Points, in no order, along strands that fork, close into loops and pass close to each other.
In the rows, zero is written as 128.
Two points are linked if the straight distance between their rows is under 74.5. Some points are linked to none.
Z_675: [ 74 140 160  86  90 103 144 121 125  65 131 166 144 111 122 109 140 132
 144]
Z_909: [ 81  79  95 107 180 146 177 116 161 113 161 164 164 173  98 126 134 105
 135]
Z_30: [144  91  98  96 194 139 116 129 160 159  91 148 172 151  72 157 137  80
 153]
Z_508: [168  90  86 139 196 151 138 140 135 141 144 128 144 172 100 138 119 123
 113]
Z_840: [125 112 120 105 161 134  87 135 160 149  89 153 174 129  78 141 129  72
 161]
Z_201: [133  96 121 160 142 129 142 117 107 108 176 144 116 157 136 117 106 169
  81]
Z_932: [175  94 112 174 170 139 121 122 112 167 152 130 106 172 135 142  98 154
  83]
Z_104: [158  74 104 122 192 146 139  91 138 172 111 133 133 185 108 170 110 133
  80]
Z_131: [ 64 109 173 105  92 114 120  82 136  95 105 180 141 119 121 131 119 129
 122]
Z_852: [140  84 110 105 187 137 116 106 152 167  91 149 157 162  89 167 122 101
 120]
Z_553: [ 98 136 165 146 116 138 112  41 162 170  87 139 121 116 156 145 107 129
  84]
Z_575: [ 82 147 122  93 113 131 112 151 151  93 122 122 170 108  88 110 150  85
 181]
Z_342: [ 69  95  97 101 168 149 169 130 171 112 162 154 171 150  90 114 140  90
 160]
Z_65: [166 141  90 156 126 149  81 181 124 141 122  65 138 118 103 135 141  97
 171]
Z_643: [135 140 153 172 118 120  98  81 116 183 100 130  81 114 185 128 115 160
 106]
Z_533: [104 128 160 133 122 129  90  75 141 160  83 150 123 112 142 139 101 123
 105]
Z_398: [114 144 184 108  87 104 110  94 115 129  83 157  98  84 161 125 121 143
 124]
Z_351: [ 63 114 107 105 146 144 154 137 163  99 161 144 171 135  88 105 139  95
 162]
Z_733: [144 131  81 164 134 151 150 168 109 109 194  66 117 144 128 106 130 150
 123]
Z_784: [137 155 200 115  68  84 161 116 108 127  97 167  81  79 202 128 127 157
 110]
Z_790: [119  93 107 148 159 140 157 122 122 100 183 141 140 166 126 114 108 153
  90]
Z_5: [ 66 136 107  98 127 143 140 152 156  97 147 115 168 115  91 103 145  88
 177]
Z_846: [152 134 145 174 132 122  91 105 107 188 109 131  84 125 169 125 110 158
 115]
Z_819: [112 130 167 123 108 116  94  91 125 139  92 153 109 103 142 127 111 135
 117]
Z_550: [137 174 158  98  90 110  75 155 121 125  82 122 126  85 112 124 145 100
 174]
Z_942: [152  78 104 107 191 141 129  93 145 176  96 136 144 177  99 173 119 115
 102]
Z_299: [172 112 127 180 154 131  97 123 110 186 134 128  94 150 144 132 100 151
 106]
Z_464: [120 124  79 121 162 161 126 162 162 124 134 101 176 128  83 123 137  78
 170]
Z_504: [123 154 167 170  93 114 120  56 128 173  78 125  79  95 212 122 133 163
 104]
Z_328: [ 98 126 132  96 135 129  77 139 163 127  87 153 179 111  70 130 142  63
 184]
Z_748: [106 152 186 140  81 107 131  54 132 155  72 137  86  79 204 123 133 158
 101]
Z_458: [120 151 191 119  78  97 132  88 115 141  76 153  84  75 193 127 128 151
 113]
Z_279: [159 137 144 155  99 101 158 141  87 105 174 131  82 133 162 118 128 193
 103]
Z_251: [117 135  80 140 129 154 165 164 114 101 196  62 125 130 132  99 129 146
 127]
Z_957: [160 105  89 159 174 151 135 150 127 127 167 117 135 161 110 119 116 131
 114]
Z_32: [112  86 101 128 175 144 160 122 141 108 164 149 155 173 110 122 117 128
 110]
Z_935: [ 99 156 163  86  78  95 173 136 112  56 149 160 128 107 149 110 141 151
 124]
Z_81: [115 168 111 110  89 124 174 171 106  81 171  81 121 117 150 115 147 141
 133]
Z_892: [163 118  86 173 153 150 136 162 113 120 184  93 121 157 121 111 124 144
 121]
Z_253: [141 160  89 125  95 139  91 187 112 124 111  52 136 103 120 138 156  93
 182]
Z_490: [120 147 170 106  79  93 160 129 105  77 139 162 108 106 160 119 132 163
 110]
Z_721: [158 123  81 137 170 159 108 165 150 137 127  97 162 133  85 133 133  85
 160]
Z_413: [182 120  87 145 176 152  98 163 140 155 125 104 146 142  87 138 128  92
 144]
Z_480: [189  96  87 130 204 149 113 147 139 165 115 122 142 160  90 150 124 103
 128]
Z_672: [142 168 130 125  82 106 175 166  95  84 175 106 107 123 161 121 147 162
 120]
Z_192: [139 179 141 101  81 114  93 173 117 113  95  99 127  91 117 133 155  99
 176]
Z_428: [164  84 109 148 182 144 132 101 127 170 132 133 119 180 128 159 100 142
  71]
Z_404: [ 96 131 162 138 126 143 138  31 184 175  99 144 135 144 134 161 107 124
  70]
Z_358: [132 145 181 112  73  86 160 122 100  98 126 163  94  98 175 125 125 167
 102]
Z_57: [142 114 138 161 118 115 135 120  93 113 170 140  96 142 151 117 111 182
  87]
Z_974: [140 155 152 117  96 111 110 148 108 110 120 128 112 106 128 120 138 134
 145]
Z_469: [177 165 164 151  82  91 141 155  88 152 130 127  75 117 171 127 131 176
 139]
Z_900: [135 173 116 107  83 127 100 183 116 110 104  71 137  94 122 136 157  93
 179]
Z_762: [ 85 138 144  89 111 121  82 139 153 106  88 152 174 100  78 120 146  72
 188]
Z_37: [ 93 144 102 110 116 144 163 157 123  86 178  83 143 119 122  97 137 132
 139]
Z_805: [158 158 131 146  86 105 163 165  87 102 175 107  94 132 160 123 143 175
 122]

A fork is a point with three links, a tip a point with one. Leave the first point through the second and follow the links. Name the first fork or tip that comes.
Z_192; Z_900: Z_65
Z_819; Z_533: Z_404
Z_480; Z_413: Z_464
Z_553; Z_533: Z_458
Z_458; Z_784: Z_675
Z_65; Z_253: Z_550
